Each scene shows the same named points in several views. A view is turned or mirrored, and shifted as a whole, has a little noise and may leave points out.
In the rows, zero is written as 128.

Scene 1
View 1
k_463: [115 147 153 148 122 142  66 151 158 102]
k_317: [ 79 172 154 111 120 149  48 195 160 102]
k_36: [130 109 123 129 150 133  83 124 148 118]
k_805: [163 110 109 128 148 140  98 105 146 125]
k_899: [129  88  95 110 166 125  99 118 135 113]
k_212: [152 166  85  79 108 135  98 174 131 113]
k_290: [ 78 141 115  76 147 137  65 189 150 105]
k_309: [134 145 122 118 112 126  90 155 135 104]
k_796: [159 171 150 165  83 126  88 150 143 100]
k_100: [177 144 101 124 111 134 108 134 129 119]
k_552: [198 118  35  66 139 122 130 119 107 131]
k_31: [142 111  87  94 163 153  85 131 148 132]
k_222: [212 171 101 122  91 155 107 137 138 134]
k_512: [111  96 122 130 141  83 101 139 113  81]
k_581: [110  83 146 167 143  85  98 116 122  81]
View 2
k_222: [115 120 121 131  81 119 157 196  63 154]
k_899: [102  85 133 169 107 107 139 110 150 115]
k_805: [ 96  88 132 163  81 119 165 142 119 123]
k_36: [ 92  91 124 175 111 114 168 125 122 108]
k_463: [ 81  96 113 190 151 110 193 143  78  96]
k_552: [136 123 139 109  74 120  85 151 141 158]
k_100: [112 124 121 144  97 124 154 170 100 124]
k_796: [ 90 134 104 165 130 119 197 191  62  85]
k_31: [108  76 131 163 113 106 136 116 117 147]
k_581: [ 83 117 122 190 116 126 183 125 159  42]
k_317: [ 82  86  95 191 212  94 175 132  54 113]
k_512: [ 97 124 115 169 141 123 144 123 152  64]
k_290: [ 98  80 108 172 202  96 134 108  96 121]
View 3
k_899: [157 159 113 147 132 119 125 114 143 146]
k_212: [123 127 146 126 152 165 150 121 159 129]
k_805: [184 131 100 138 133 139 140 108 151 117]
k_581: [176 148  80 140 105  88  77 107  75 159]
k_222: [153  81 131 119 146 186 172  98 160  81]
k_36: [181 125 105 131 134 131 131 116 134 151]
k_100: [148 100 127 123 137 164 142 102 137 105]
k_552: [ 91 165 139 145 143 160 132  95 172  75]
k_796: [186  40 117  99 130 166 145 108  98 128]
k_512: [144 125 111 125 119 116  97 115  85 162]
k_290: [142 121 155 112 160 148 145 160 132 221]
k_309: [127 105 138 114 140 159 129 109 119 129]
View 4
k_552: [173 114  86  61 181  68 132 116  90 103]
k_581: [128 170 149  75 107 172  92 171  56 158]
k_290: [120 165 121 114  93 153 127 154 155  64]
k_805: [136 133 117  72 109 106 101 118 104 156]
k_212: [150 121 105  99 141 116 132 123 126  99]
k_463: [120 147 145 125  78 167 107 137 132 154]
k_31: [137 136 119  85 118 113 108 124 109 131]
k_100: [157 110 126 106 145 121 127 116 108 149]
k_36: [123 148 123  77 101 129  99 140 106 141]
k_317: [109 150 142 152  68 186 127 147 171 102]
k_512: [135 163 134  80 120 163 105 173  66 123]
k_309: [152 121 123 110 147 139 134 138 106 115]

In a view up to two points have been moved. Name them for each view, in the order of its rows, or write none.
view 1 => k_212, k_309
view 2 => none
view 3 => k_581
view 4 => k_31
